Points on a hilly landscape, in no order, each with its height.
From any point a ball takes the steepest step (drop divided by distance) to one of its 2 nearest points. It stops when none of these is lower. Distance is the straight distance between rows; heights are no part of it.
Pomuz: [ 84 138 114  29 121 111  84 127  62 114 108  82  89  91  55  81 121 121
  86 131 100 113 113]  (h 690)
Tiga: [101 116 102  71 125  93 103 128  86 131  91  64  83 124  71  75  93  68
  70 126 136 132 108]  (h 500)
susod: [ 89 111 116 120  54  51  92  72 155  87 120 128 148  88  94 120  87  97
  90 117  85  95  55]  (h 466)
Lesob: [ 86 126  97  31 139 126  70 137  55 109 100 101 106 103  79  96 113 122
  96 134  85 117 142]  (h 678)
rerad: [129  95 130 119 144 106 129 114 107 129  65  80  81 109  97  82  87  64
  99 123 133  97  97]  (h 406)
Mobud: [ 78 110  99 149 112  61  84  66 126  83 110 108 128 112  95 147  79  85
  83  53  99 105  73]  (h 515)
Paten: [110  96 117 138 168 124 106 130  88  89  79 113 115 114 134 110  97  75
  60 121 104 104  90]  (h 241)
remog: [ 93 122  68  99 144 113  76  97  78  88  85  60  92 129  82 155 135  61
 135  63  66 110 108]  (h 447)
veni: [109  81 139 115  87 118  99  90  98 105 103 139  92  79 139  98 108 148
  95  75  62  88  79]  (h 576)
dovim: [108 127 100 100  42  68  70 137 115  76 150  70  88 134  62  92  84 117
  88  63  85  97  53]  (h 747)
ren: [ 85 107 149  88  80  73  80 107 106 105 120  97 110 103  77 100  90 129
  68  66  86 101  75]  (h 526)
bev: [118  83 121 123  93 127 100  74 109 154  80 125  74  94 145 119  82 131
 109  46 119  86 113]  (h 599)
kob: [112 113 135  43 123 121  90 144  58 121  75 140  87 110 117 100 105 115
 107 112  73  78 123]  (h 498)
far: [ 93 104 169  68  97  70  90 116 108  89 111 109 107  80  71  95  92 150
  93  90  69  80  97]  (h 505)
nadem: [ 80  96 149 119 104  73 100  66 120 112 100 120 145  72  78 120  85 124
  89  95 104  89  81]  (h 511)
sur: [107 144 174  69 122  95 102 132 113  85  92  70  80 121  62  97 101 106
  66 122  94  82  65]  (h 458)
beni: [123  82 116 117  76 110 126  46 136 110  88  94  85  92  96 104 109  85
 122  94 110 107  72]  (h 161)
sipe: [ 96 130 103  92 113  88  84 109  68 102 116  86  65  86  69  98 133  89
  64  96  88 119  79]  (h 322)
kug: [ 76  96  84  88  66 108  81  69  92 133 113 129 114 106 117 109 114 101
  65  79  92 158  83]  (h 721)
naviv: [ 64 103  46 105  73  92  83 107  76  52 127 103 123  78  90  70 107 107
  84 126 106 132 118]  (h 287)
Nofa: [111 110 120 104  89  74 103 151 113  67 118  92  63 111  98  71 104  88
  58 119  90 118  80]  (h 503)
Gugak: [103  97 127 126 103  93 109 116  89 132 106 101  78  67 100  63  69 136
  66 108 132 114 103]  (h 554)
det: [105 100  93 105  69 130  88 108  60 145  89 107  73  88 122 120  94 141
 130  61 102  66 135]  (h 565)
nuki: [114  80  95  74  56  75 107  70 151  91  98 132  92  99 104 117  88 129
 145  83  99  69 153]  (h 202)
gud: [ 83  92  82 110 112  85  90 123 107  93 113  81 103  97  85 111  74 126
 100  83 122 121 147]  (h 313)
gebel: [102  88 114 110  63 111 115  84 112 130 100 124 136  77 126  66  98 124
  66 160 100 112  55]  (h 488)
Zivo: [ 62 101  93  97  76  89  90  84 117  73 104  94 181 112  74 107  82  91
  86 115 119  96  95]  (h 327)
gesi: [123  75 109 119  68 129 134  64 142 124  91 103 116  63 122  94  82 136
 130 128 119  77  83]  (h 51)
menor: [ 94 134  70 126 156  78  97  79  55  88  97  97  76  45  77  99  93 116
 119 105  93  94 110]  (h 686)
fure: [ 90  97 134  95 137 112  92 146  73  98  94 127 122  80 114  89  81 151
  65 112  96 100 123]  (h 648)
luse: [117  89 101  80  72 147 126  87  70 132  73  86  90  84 106  63  94  86
 137 125 128  57 102]  (h 443)
Sil: [115  90 117 132  69 121  84 111 119  74 117  66  58 125 118 119 130 112
  83  44  71 127  74]  (h 508)
rav: [111  97 115 132 107 134 110  81  67 111  91  97  74  56 115  78  97 114
 105  92 102  74  79]  (h 600)
Sazeg: [100 110  86  97  39  90  78 105 117  71 146  78  92 145  86 116 108  88
  83  57  77 121  57]  (h 762)
Piga: [113  72  74 136 101 135 110  92 102 103 113 112  72 101 155  91  92  98
  83  87 108 124  97]  (h 444)
Dimu: [111  86 109  86  71 108 115  52 110 137  97 165 101  59 133 110  88 126
 133  99  75  57  92]  (h 449)
gezum: [ 57 114  84 103  50 121  46 103  85  88 117  63 153 120  91 105 114 120
  70  69  96 129  77]  (h 380)
digo: [ 83  93  82 130  68 137 107  43  96  65  99  61 110  92  80 110 130 102
 115  82 108 118  77]  (h 211)
fum: [ 92  91 136 104  87 104 104 101  85 156  94 103 104  83 100  58  83 120
  59 108 142 125  96]  (h 534)
pov: [ 85 134  68  92 147  53  95 111  84  79 103 105  96 103  79  91  98  63
  80 132  92 119 100]  (h 284)
Neba: [ 90 109  60  78 144 106 108  73  40 125  97 115 105  49  95  67  96  98
 120 127 106  77 112]  (h 800)
dakol: [104 120 101 127 118  83  98 114 107  71  62  99  85 111 105 153  81 128
 148  67  97  58 150]  (h 661)
liseg: [ 78 150 100  75 116  61  64 134  85 124  95 113 110 104  81  69  86  69
  42 124 123 109  86]  (h 531)
fira: [105 107 113  85  97 104 110  73  84  62 105 103  99  87  74  91 158  72
  95 125  73  86  61]  (h 489)
Viz: [116  89 120 107  73 100 107  42 134 103  81 121  85 108 104 140 122  86
 138  62  85  80  86]  (h 126)
Gafil: [121  85 107 105  78 120 134  91  99 124  66  94  98  93 106  93  88  91
 153 126 132  41 114]  (h 421)
bif: [ 84  96 131  91  92 100  98 146 112  89 100  81 132 123  89  83  81 111
  64 112 123 113 106]  (h 566)
niz: [ 98 115 116  87 112 103  82 146 108 102 123  62 113 158  71 131  71 106
  74  54 110 105  90]  (h 563)
peniz: [121  75 109  67  56  97 102 100 126 119  96 133  75 116 129 108  98 122
 130  74 101  86 141]  (h 152)
tumu: [123 104  87 101 107 110 125 131  89  74  89 126  91  84 130 104  88  89
 143 144  75  26 108]  (h 319)
tisok: [ 87 101 116 115 119 102 100  97  99 101  88  73 123 129  85 114  99  55
  68  94 124 114  80]  (h 347)
dep: [100  96 145 102 115  85 112 159 135  80  97  96 133 109  94  88  65 115
  72 145 114  93 112]  (h 581)
gefa: [ 86  91 100 125 106 121  82 142  87  81 104 104 110 121 135  94 105  98
  44  99 103 134  98]  (h 193)
bukud: [106  69  60 102 122  62 125  76 141 111  91 103 110 120 114  93  87  77
 134 105 124 109 139]  (h 695)
Muko: [ 97 105 141  90 140  62 109 132 127  95  94 115 114  91  82 100  58 118
  90 128 103  92 117]  (h 598)
zesa: [101  92 119  91  74 103  87 103  75 128 124  94  71  66  87  68 116 153
  93  87  85 117 101]  (h 457)
kizo: [101  83 107 102 128 143  97 138 103 101  63  78 119 124 121 114  81 127
 100  83 136  93 156]  (h 604)
duda: [119 100  94 102 138  85  96 101  75  96 109 136  60  95 119 100 126  70
  86  94  63 104  86]  (h 355)
Fase: [ 95 118 107 137 129  98  82 132  73  89  95 107  97 108 119  94 106  72
  35 105 105 128  79]  (h 215)
Biga: [128  66 115 119  76 126 134  81 164 134  89 108 116  96 133 100  76 122
 102 122 136  98 102]  (h 2)
Pes: [ 86 133 101 110  86  75  80  96  82  94 100 129  96  77 101  59 138  76
  39 133 102 104  53]  (h 685)
zalag: [121  95 131 103 114 115 124 112 102  98  86  87 103  96  84  70 117  72
  77 148 123  91  79]  (h 424)
tok: [ 74 104  54  72  30  87  91  66 131 101 122 103 127 122  86 104  94  91
  90  89 108 143  91]  (h 373)
rabon: [112 118  99  88 133  86  87 129  68  62 124 134  56  83 109 104 131 104
  78 102  46 105  95]  (h 377)
zus: [ 90 126  50 108 165  51  91 115  86  87 110 100  83  95  98 106  94  91
 120 101  74 130 132]  (h 317)
dega: [ 80  86  69  94  84 114  74  75 102 154 120  98 101 113  99 125 114 101
  84  59 107 155 116]  (h 698)
Vufo: [ 97 106  60 131  80  92  77 115 103  64 135  69  77 131  98 122 113  57
  76  67  88 140  81]  (h 778)
tevuk: [109  96 101 107 172 101 109 121  84 108  81 135 110 101 134  98  93  81
  87 129  88  89 106]  (h 264)
lape: [ 76 116 112  72 149 109  86 139  71  88  98 105 132 106  92 106  83 125
  72 121  98 118 127]  (h 664)
Foga: [103 134 147  61 145 103 104  92  94  94  59  94 108 114  65 123 109  78
 126 124  89  73  94]  (h 436)
kedi: [ 84 117  95 107  64  72  69  68 101 140 122 138  88  95 109 115 103  94
  59  60  77 152  65]  (h 743)
zuf: [100  96  63 103  78 142 107  81  49  86 120  83  73  68 104  55 141 101
  92 114  93 112  74]  (h 646)
Zuza: [129  92  89 124 128 111 105  92  83  99 115 144  57  77 157  93 113  63
  91 100  59  77  67]  (h 329)
mobe: [113 128  80 101 131 121 113  97  59  61  85 101  71  70  94  93 114  88
 130 132  83  65  94]  (h 647)
kede: [ 80  90  80  81  84 121  80 116  61 125 125  92 102  65  85  74 109 150
  90 100 102 127 132]  (h 430)
vavut: [109 123  69  93 142 126 112 111  51  75 107 112  61  58 117  66 123  91
  89 137  81  67  80]  (h 658)
vuf: [120  73 109  63  35 153 109 108  82 115  91  82  72 106 115  59 126 120
 131  99  99  93 105]  (h 709)
nimo: [ 92  82  26 116 144 101 125  87  82 118  93 101 105  76 142  71  70  82
 141 112 120  80 133]  (h 765)
lavi: [109  95  64  90  97 139  97 105  58  95 112  89  72  83 103  81 127  95
 114 100  93 109 111]  (h 633)
tiduk: [100  67 122  79  66 108 108 108 145  90 111 125 149 136 127 104 126  79
  72 130  84 113  74]  (h 118)
bizo: [106  90 121  78 127 127 107 138 113 112  57  68 111 135  93 107  72 105
 118 100 141  97 147]  (h 618)
muteg: [106  79 142 102  95 100 109  50 118 128  89 142 136  69 103 118 100 124
 116 104  96  73  88]  (h 486)
Mafug: [ 89 137  87  72 136  93  87 104  64  87 101  97  85 109  71 105 137  68
  68 120  87 120  82]  (h 305)
vudif: [108  91 155  58  63 109  93  77  93 115  88 103  89 109  83 115 137 104
 126  55  74  83  88]  (h 54)
rik: [117  90  88  65  98 125 123 103  67 137  78  79  76  86  87  52  93  84
 133 126 136  84 127]  (h 463)
zala: [ 94 111  33 122 162  67 101 102  82 101  91 112  93  99 134 114 103  96
 152  69  81 105 141]  (h 359)
mag: [113 100  77 113 108  97 124 120 106  70  69 117 107 108 121 123  85  99
 160 127  95  35 139]  (h 344)
bibo: [ 80  83  71 118  62 122 114  63 123  75 103  91 120  85 101  99  90 147
 105 101 122 124 113]  (h 440)
gozaz: [105 122  94 106 136 117  85 100  75 100  75  60  75 109  74 128 120  78
 125  75  92 110 109]  (h 461)
mosap: [117 108  69 122  98  88 135  94  95  88  63 106  88 122 116 120 105  65
 173 117  97  46 120]  (h 369)
Betup: [ 90 102  88 137 120  58 110  98 132  50 106  97 138  86  77 118  78  86
 101 137 110  89 102]  (h 281)
gogus: [ 95 152 128  92 172  50  92 105 109  99 101  92 105 135  72 136  69  80
  98  85  81  94  73]  (h 611)
samas: [103  88 122 109 108 119 118 105 121  69  84  68 150 122  82 108 114  66
  93 134 118  95  84]  (h 330)
Lugev: [112  99  67  52 106  96 105  91  75 109  78  85  77 121  80  98 131  54
 154 106  97 102 126]  (h 636)
duz: [110 113  94 105  97 129  68 141  79 117 109  83  52  90  82 123 130 108
 116  63  66 106 129]  (h 634)
Nomin: [110 110  76  69 135 106 116 107  68 124  83  76  70  97  78  59 107  72
 110 138 125 112 118]  (h 482)
Domek: [102  93 122  88 109 105 109  77  89  85 104 127 139  84  96  97 149  74
  80 144  81  81  65]  (h 478)
Moba: [ 98  99 112  65 131  60 101 122 105 101 106 129  98  95  85  94  76 106
 101 118  92 104 133]  (h 616)
Bakir: [119  81 141 124  85 137 108 112 116  82  87  59  78 135 110  98 126  79
  80  75 100 115  69]  (h 491)
Susor: [102  93 117  81  73  99  97  43  95 104  88 140  95  93  96 137 133  95
 143  64  67  77  90]  (h 96)
zolu: [ 96 145 121  73 136  84 101 101  87 109  46  97  98 142  92 134 100  87
 164 115  86  74 125]  (h 419)
rido: [129 104 121  91 112 100 124  69  80 151  83  90  48  81  81  68 123  61
  98 108 127  96  76]  (h 660)
fet: [ 76  86  48 101  71 106 106  57 103  48 115  73 122 100  73 107 117  82
 114 103 111 125 110]  (h 238)
Ges: [ 95  97  73  74  31  79 110  65 135  94 128  85  84 119  69  90 102  71
 109  96 108 136  79]  (h 341)
Vavoz: [ 82 101  91 153 113  60  92  58 119 115 104 105 106  95  98 126  72  96
  89  63 122 126  96]  (h 537)
Lin: [114 118  99 102 112  72 122 102 111 100  48  93  88 144 101 133 106  68
 166  90  96  67 126]  (h 394)
Kiga: [108  65 117 113 101  96 124  88 142 146  93 115 116 102 118  88  65 102
  88 116 143 116 118]  (h 50)
Zuvu: [ 98  85 116 108 118  86  89  59 138 110  81 118 126 128 116 154  97 111
 107  41 101  79 129]  (h 547)
binap: [105  77 145  58  85  99 104 126 115 116 101  95 102 117  89  84  94 110
  92  98 111 108 116]  (h 548)
Mabob: [ 82  92  41  91  75  79 102  37  92  87 125  95  91  84  68 106 117  76
 128  92 101 137 105]  (h 268)
pivur: [ 77  76  98 104  93 134  90 127 105  88  93  98 150 150 129 102 111  73
  46 103 121 134 101]  (h 169)
Futub: [104  78 111  95 108 146  80 128  98 104  81 105 110 128 140 130 110 130
  93  57 103  93 142]  (h 587)
lor: [109  87  87 118  81 133 129  69 120 117 117 125 102  45 159  87  80 125
  98 131  71  81  55]  (h 144)
Guba: [ 73 106  88 111  38  78  85 118 131  78 120  66 112 104  82  75  64 137
  88  91 128 120 107]  (h 383)
gosen: [115  90 136  31  85  99  98 139  87 140  91 120  78 108  96  84  99 117
 118 100  95  93 143]  (h 523)
Rep: [ 89  98  70  91  52 121  98  79  66 111 119  94  91  87 104  62 133  98
  71 117 105 144  77]  (h 662)
rivip: [126 100 131 105  83  97 125  62 100 153 104 106  53  67  89  51 113  86
  86 118 122 105  61]  (h 674)
suzo: [ 64 109  69  89  57 100  62  97 110  87 122  84 169 146  87 113  77 100
  78  68 128 108  89]  (h 354)
suman: [105  81  87  75  46 131  98  82  87 130 120  80  69 106 100  76 140  98
  92  91  98 151  90]  (h 679)
Kage: [ 77 100  44  95  39 102 113  48 138  87 101 116 130  96 101 111  92 128
  92 103 105 146  96]  (h 408)
biri: [112  75 122  83  92  86 114 114 136  99 107 123 123 124 114  96 112  56
  74 138  97 108  88]  (h 95)
Dopo: [ 93 109 121  79  78  86  80 127 110 103 133  78 136 145  61 121  69 126
  81  50 112  93  80]  (h 549)
Gafez: [ 81 107  97  56  79  59  96  85 103  73 132 108 118 102  51  95 103  85
  96 108  85  99  86]  (h 368)
Sogu: [108 107  68 117 126 101  95 125 103  40 109  64  71 137  96 125 120  43
  92  87  83 125  91]  (h 788)
kadak: [103  77 135 119 138 103 104  87 135 104  72 107 148 125 110 145  99  83
  99  87 109  79 101]  (h 525)
zufut: [ 86  63 105  70  80 136 101 101 121  90 100  99 147 152 125 108 122  90
  73  98 110 119 108]  (h 147)
pelu: [101 142  99  98  78  69  68 122  89 113 129  74  71 118  62  96 102  67
  59  73 105 113  58]  (h 349)
fup: [ 96 140 114 104 164  68  92 112 124  71  90  70  92 123  74 138  60 107
 131  87  93  89 110]  (h 628)
Fop: [115  84 116 129  78 106 108 143 108  57 120  85  62 100 127  66 112 123
  75 106  82 116  87]  (h 487)
boge: [105  97  87 152  75 121  83  89  91  87 124  88  56  86 122 118 125 125
  82  49  74 142  77]  (h 527)
boda: [118  68  61 142 111 161 114  93  98 106  90  83  78 122 162  98 100  75
 100  80 126 113 105]  (h 425)
kida: [ 99 131  81  94  90  53  77 122 105  94 125  88  98 134  70  99  74  54
  79  88 115 111  73]  (h 372)
Kalu: [ 88  94  45 107 142  89 123  72  73 116  99 103 111  65  95  58  87  81
 115 143 128 101 114]  (h 785)
Vobup: [103 109  85 135 141 142 115  93  68  57  75  85 106  72 104 102  97 100
 125 115 104  67 100]  (h 635)
dizoz: [111  95 125 123  70  51 112  86 154  93 123 116 112  78  88 101  84  97
  92 129 101 101  73]  (h 442)
vamav: [ 79  95 140 143  98 115 100  79  82  99  90  87 128  60  93  84  90 166
  81  92 116 100  85]  (h 493)
zikin: [101 115  75  96  93 115  96 107  45 144  71  98  79 113 103 132 111 103
 147  75  96  73 140]  (h 593)
Gok: [ 84 130  97 108  49  71  53  96 104 104 124 123  89  98 113  91 105  93
  57  74  74 136  52]  (h 723)
Pani: [122  65 108  64 114  86 117  98 119 142  87 151 118 117 128 100 106  68
 127 126  93  75 122]  (h 483)
nof: [ 87  95  95  49  78 107  68 148 101  80 140  86  98 107  76 112 121 144
 104  74  59 109 134]  (h 722)
nosi: [112  93 121  92  96  89 102 117  96  50 125 136  80  84 115  87 136 111
  81 115  39  90  79]  (h 399)
sefis: [117 101  65 117  97 105 141  90  87 118  65  89  81 102 117  92  88  57
 164 125 116  43 109]  (h 393)
bogu: [ 88  95 159 131 110 130 103 112  92 101  77  78 129  93  98  90  92 149
  69  94 117  99  91]  (h 474)
vas: [ 86 112 126 125  94  56  97  65 136  91 110 105 155 100  67 133  78  81
  93  92 109  81  58]  (h 490)
kofar: [109 103 141 100 133 165 103 142  71  82  61  93 117 110 121  99 108 118
  93 106  97  76 103]  (h 469)
giru: [ 87 139  94 111  66  60  61 133  95  74 153  72  92  93  52 105  79 133
  86  66  83  98  72]  (h 733)
melo: [108  91  94 148 108 143 116  75  89  92  74  99 105  73 127 113  89 101
 132  93 109  50  93]  (h 620)
laf: [ 89 142  86 118 133  73  81 118  77  64 121  83  62  58  61 105  93 130
  92 107  86 115 115]  (h 704)
mefa: [116 114 105  76 143  92 111 140 128  65  74  86  84 140  99 113  86  75
 137 130  92  93 132]  (h 299)
zozub: [119 124 170  71 119 120  98 145 101  95  80  63  66 130  86  96 113  99
  75 100  96  98  79]  (h 468)
lotuz: [ 77 134  90  93  58  83  54  92  83  95 108 132 106  95 115  64 141  70
  42 108  82 122  47]  (h 700)
Pazep: [ 87  94 115 107  62 132  94  43 104  88  97  74 101  93  85 126 130 136
 120  50  88 111  78]  (h 184)
zulof: [101  82  96 153 124  82 113  79 135  78 103 118 139  77 110 129  84  98
 101 122 110  89  98]  (h 256)
bino: [100 112 165  77  94  91  87  98  70 114  97  99  77  65  74  81 129 157
  94  81  69  83  80]  (h 485)
kazok: [ 93  87  67 137 113 102 113 101  92  73 105 107 119  93 116  83  95  75
  80 137 117 114  99]  (h 237)
Tev: [110  96  76 106 140  93 115 120 105  62  85  91  90 111 102 104  94  79
 125 121  98  99 124]  (h 280)
pono: [ 92 105  57  79 110  33 104  80 110 122 122  84  83 120  63  93  99  46
 118  88 104 129 100]  (h 331)
zuz: [ 88 131 102  77 132  82  88 147  89 111  89  90 109 131  83  80  76  68
  52 136 126 128 106]  (h 514)
seko: [100  79  34 138 121  93 123  60 114  97 101 114  99  71 135  99  71 103
 138 104 119  85 128]  (h 745)
Netig: [114  72  69  61  82  91 105  62 107 123  92 109  79 125  96 104 126  57
 145  84 103 112 118]  (h 655)
korur: [131  85 133 122  92 130  99  91  95 144  79  99  52 114 128 113 115  86
 110  50 108 102  88]  (h 627)
dugo: [ 97 103  71  70 111 116  80 108  99  62 109  63 104 146  75 155 129  70
 126  59  69 101 113]  (h 433)
rimem: [ 94  80 102  89 123 110  78  86 108 123  81 123 127 129 133 146 107 120
  98  46 106  91 153]  (h 567)
koze: [ 83  94  80 122  85  83  79 107 120 122 126  80  93  88  88 111  67 136
  87  62 127 136 139]  (h 340)
Tikuz: [ 86  99 104  57  73  59 101  87 120  53 137 102 104  86  50 107  95 119
 124  94  76  88 103]  (h 390)
vevik: [ 91 159 111 115 152  67  75 136 100 103  95  69 110 146  76 120  50  78
  65  92 117 109  71]  (h 592)
Zigi: [102 127 111 110 137  91  94 120 105  81  67  76  82 101  77 133  67 133
 149  83 107  80 146]  (h 645)
Sug: [ 90  90  85 141 138 112 113  63  84 126  73  78 121 109  98  96 103  57
  91  95 142 123  90]  (h 367)
nogup: [122  93 108  98 110  93 106  89  84 131 108 162  57  67 151  92  89  86
 112  93  67  60  85]  (h 363)
fuv: [ 66 104  84 110 127  61 106  74 114  74 100  96 161  89  59 118  81  87
 111 126 113  90 113]  (h 302)
nadas: [111  85  91 109 112  82 108  59 102 140  99 171  81  76 152 114  86  93
 129  82  73  67  99]  (h 401)
suk: [120  73  80  94  85  84 120  56 158 113  85 102  90 131 109 114 105  65
 143  84 117  92 124]  (h 675)
benez: [108  87 125 100  90  76 105  89 123  56 125 141 107  72 103 104 121 116
 108 115  46  75  81]  (h 420)
mume: [102  96 101 140  69  96 122  66 126  85 100  78  99  93  80  89 104  73
  94 119 125 119  68]  (h 189)
mesav: [120  74  58 124 120  77 126  74 144 129  86 126 111 102 147 104  78 100
 140 103 121  69 143]  (h 720)
sal: [ 69  91  54  82  94  95  94  85  75  50 123 111 126  85  81  99 117  97
 105 118  88 117 120]  (h 263)
rig: [107  87 100 143 118  97 104  57 119 145  89 119  83  88 130 117  75 121
 103  56 123 109 109]  (h 570)
Nam: [ 80  70  52  93 111 107 103 107 112  83 100  91 134 119 107  98  89 108
  99 108 134 121 158]  (h 283)
tugo: [122  69  73 132  74 139 109 125 108  73 125  99  56 111 163  81 107 118
  77  92  85 132  96]  (h 464)
moro: [ 86 114  65 102 115  52  85 108 108 106 118  78 107 133  81 116  78  66
  91  74 109 122 101]  (h 365)
Zise: [114  82 108 132 120 126 116  71 109 135 105 129 127  49 157 105  83 100
  95 129  94  67  61]  (h 188)
Petut: [112 116 126 108 114 116 108  81  86  71  83  70  82  92  66 108 133  75
 108  91  92  91  70]  (h 477)
lun: [112  80 147 109 103 141 110 121  96  94  77  94 112 102 120  90 112 121
  96 103  98  83  90]  (h 455)
mimob: [102 127  94 107 138 106 111 108  64  88 102 122  79  73 106  73 140  85
  46 145  99  84  58]  (h 671)
Dabag: [ 67  96  80  93  64 120  71 109  82  99 131  76 119  95  87  98 119 133
  80  85  96 138 111]  (h 403)
nuse: [ 97  68  64 120 128 108 115 127 119  56  99 105 121 122 127 103  92  82
  93 121 115 109 131]  (h 259)
kov: [ 80 125  42  98  76  68  85 120  83  65 128  78  81  76  63  64 100  85
  83 134 118 132 115]  (h 315)
ziput: [ 83 111  71 125 142  64  97  57  68 120 103 105  90  62  81 105 104  98
 119  81 102 113 108]  (h 667)
Totu: [109  80  82 134  78 102 125  94 125  79 113 110 118  89 115  83  97  78
  90 157 117 114  85]  (h 216)
botap: [ 82 122  66  65  68  53  80 106  87  76 141  92  90  94  54  80 110  80
  90 111  93 115  96]  (h 343)
tuvol: [115  89  88 103 140 117 114 118  82  96  94 139 105  77 153  96  92  76
 112 136  73  47  98]  (h 293)
danu: [105  77 107 101  67 106 115  71 124  68 116 134 131  72 120  98 128 136
 112 138  53  87  67]  (h 439)
Tema: [ 95 117 106  72  59  49  86 119 134  98 121 106 148 113  59  70  51  83
  90 119 129  83  79]  (h 441)
Mis: [113  75 105  98  66 147 130  78 120 131  99  98 119  49 144  78  80 125
 126 145 103  53  75]  (h 94)
rovu: [ 91 127 100 125 101  56  91 123 130  50 110  96 135 100  71 102  70  72
  82 136 105  83  78]  (h 300)
Faseg: [ 87  97 103 103  57  57 100 109 148  87 123 103 113 105  85  83  62  96
  85 108 119 108  97]  (h 414)
kel: [119 102 147  93 108 126 102 140 112  86  89  51  77 151  90 113 108  69
  76  79 103 111  75]  (h 479)
Saz: [104 114 124  70 123 152  90 138  44 105  67 121 105 113 123 116 109 119
 105 101  78  65 116]  (h 484)
geg: [ 80 134 139  86  97  80  71 148 102  96  91 107 149 112  86  72  78  97
  39 122 112  91  75]  (h 550)
Luve: [ 95  97  95 103  46 147  98  85  76 120  95 101  82  70 132 101  90 176
 134  65  95  66 118]  (h 535)
tus: [114  75 127  91  86 125 116  85 103 111 104 127 137  82 127  85 129 107
  94 147  80  80  66]  (h 462)
zapog: [ 94  70 127  94  79 115 109  97 106 121 112 143 121  75 143  73  87 171
  82 113  73  95  91]  (h 603)
Mepum: [ 84 128 107  39  94  96  71 152  85 103 137  73  94  98  45  95 102 133
  87 102  76 116 116]  (h 705)
Duruz: [101 146 110  85 135  94  74 147  98 104 119  62  90 145  67 131  72  92
  78  85  98 118  88]  (h 577)
dade: [115  74 105 153 130 106 114  72 130 109  98 133 141  67 143 131  81 113
 104 119 111  75  91]  (h 227)
Deri: [107  88  70  72 124  73 110 108  90 136  81 143  94 120 136  99  97  87
 144  94  89  80 145]  (h 446)
nipiv: [ 96 117  36 114 131  75 114 101  75 121  78 119  98 122 153 116 103  90
 158  74  89  71 143]  (h 400)
domad: [125  73 139 110  89 149 127 113 102 111  83  78 105 106 117  59 112  96
  88 134 123  93  79]  (h 438)
soneg: [102 107  98  81 106  86  90 118 111  46 121  77  86 119  68 137 108  93
 113  66  72  96  99]  (h 418)
ruron: [128  84  80 145 119 144 123 113  90 115  72  66  61 107 140  88  86  72
 116  87 137  91 108]  (h 407)
Vusu: [111  65 126  86 125 117 110  89 118 119  76 134 158 118 128 127 113  84
 111 119 104  70 109]  (h 507)
fol: [ 91 109  59 134 140  56 103 111  93  83 104 111 101 102 105  82  91  57
  80 132 109 122 103]  (h 260)
lof: [ 97  89  57 103  65 136  78  70 109 151 121 100  73  93 109 130 122 127
 102  44  86 148 122]  (h 677)
sodu: [ 98 118 118  61 128 117  95 139 115 102  80  37  93 138  64 115  65 111
 127 100 127 107 137]  (h 631)
Gipom: [ 94  83  97 122 109  63 118  91 126 146  89 103 113 102  95  76  61  75
  87 123 152 127 116]  (h 91)
vak: [ 88  85 150  99  96  93  96 133  96 113 107 127 124  87 118  64  87 159
  55 118  92 102 102]  (h 629)
safa: [114  98 129 125 123 109  97 120  76 126  99 104  61  63 115  85  75 139
  95  74 109  98 112]  (h 575)
kezig: [110  76  74 103  70  82 124  52 148  76 105 117  95  70  93 106  87 121
 154 108 107  80 129]  (h 247)
tedoz: [125  76 101  76  43 148 114  87  89 112 101  77  57 109 109  65 139  93
 116  95  93 121  83]  (h 694)
ledu: [111 130  88  60 109 104  93 105  48 136  71  92  65 102  73 101 119  91
 151 110  94  86 130]  (h 617)
nug: [115  94 102 149 142 130 125  93  87 118  64  60  86  89  98  81  82  82
 106 104 151 103  96]  (h 388)
Bek: [ 81  85 116  59  72  97  80 121 115  68 126  82 123 116  81 119 100 154
 102  63  82  91 122]  (h 734)
vob: [102 138 175  62 144  95 102 106 107  98  78  89 106 101  59 104  99 105
  88 134  98  75  81]  (h 448)
Lano: [ 86 136  93 118  93  64  80 118  88  57 142  68  76  65  51 110  98 129
  91  78  74 109  95]  (h 718)
riz: [104  86  80  97  73 133  60 118 102 147 131  99  63 104  97 125 139 107
 104  43  63 128 133]  (h 654)
Fevu: [114  87 138  59  48 103  95 105  88 129  92 142  74 111 115 116 120 121
 132  66  70  74 117]  (h 100)
luk: [113 102  76  86  89 136  88 136  69  85  94  82  71  99  95 108 122 109
 135  91  85  96 135]  (h 619)
vaku: [ 84  90 120 106  54 123 111  74  99 150  87 113 121  91 114  61  90 131
  62 120 120 136  71]  (h 510)
tozi: [128 102 134 108 108 122 102  89  69 154  67  86  53  97  98  94 119  76
 111  72 116  94  86]  (h 643)
boke: [ 96  96 120 128  78 103  90  85 102 106 112 119  88  85 124 108 104 146
  74  65  79 124  78]  (h 553)
tuku: [ 95 121 112 121  84  86  99 127 128  52 100  76 144 108  77  89  99  67
  68 149 112  87  61]  (h 314)
Buliv: [ 97  68 101 103  70 118 116  96 131  79 107 109 120  92 116  85  88 156
 108 106 110  96 125]  (h 467)
pepo: [ 99  81  84  94  63 125 116  97  99  91 101 109  96  61 122  77  71 169
 139  99 105  61 134]  (h 501)
bapef: [ 97  88 107  84 115  74 104  74  94 116  94 120 101  79  82 100  94 104
 127  91 102  94 121]  (h 640)
zofi: [ 89  96  55  79  77  43 101  47 116 105 133  97  85 103  65 105 103  59
 128  83 100 130  99]  (h 301)

Where does a ball stop that starts at each point below?
zesa: Betup
Zigi: Betup
dovim: nug
rimem: vudif
binap: nug
zulof: Biga
Buliv: fet
mesav: fet
liseg: biri
vamav: nug
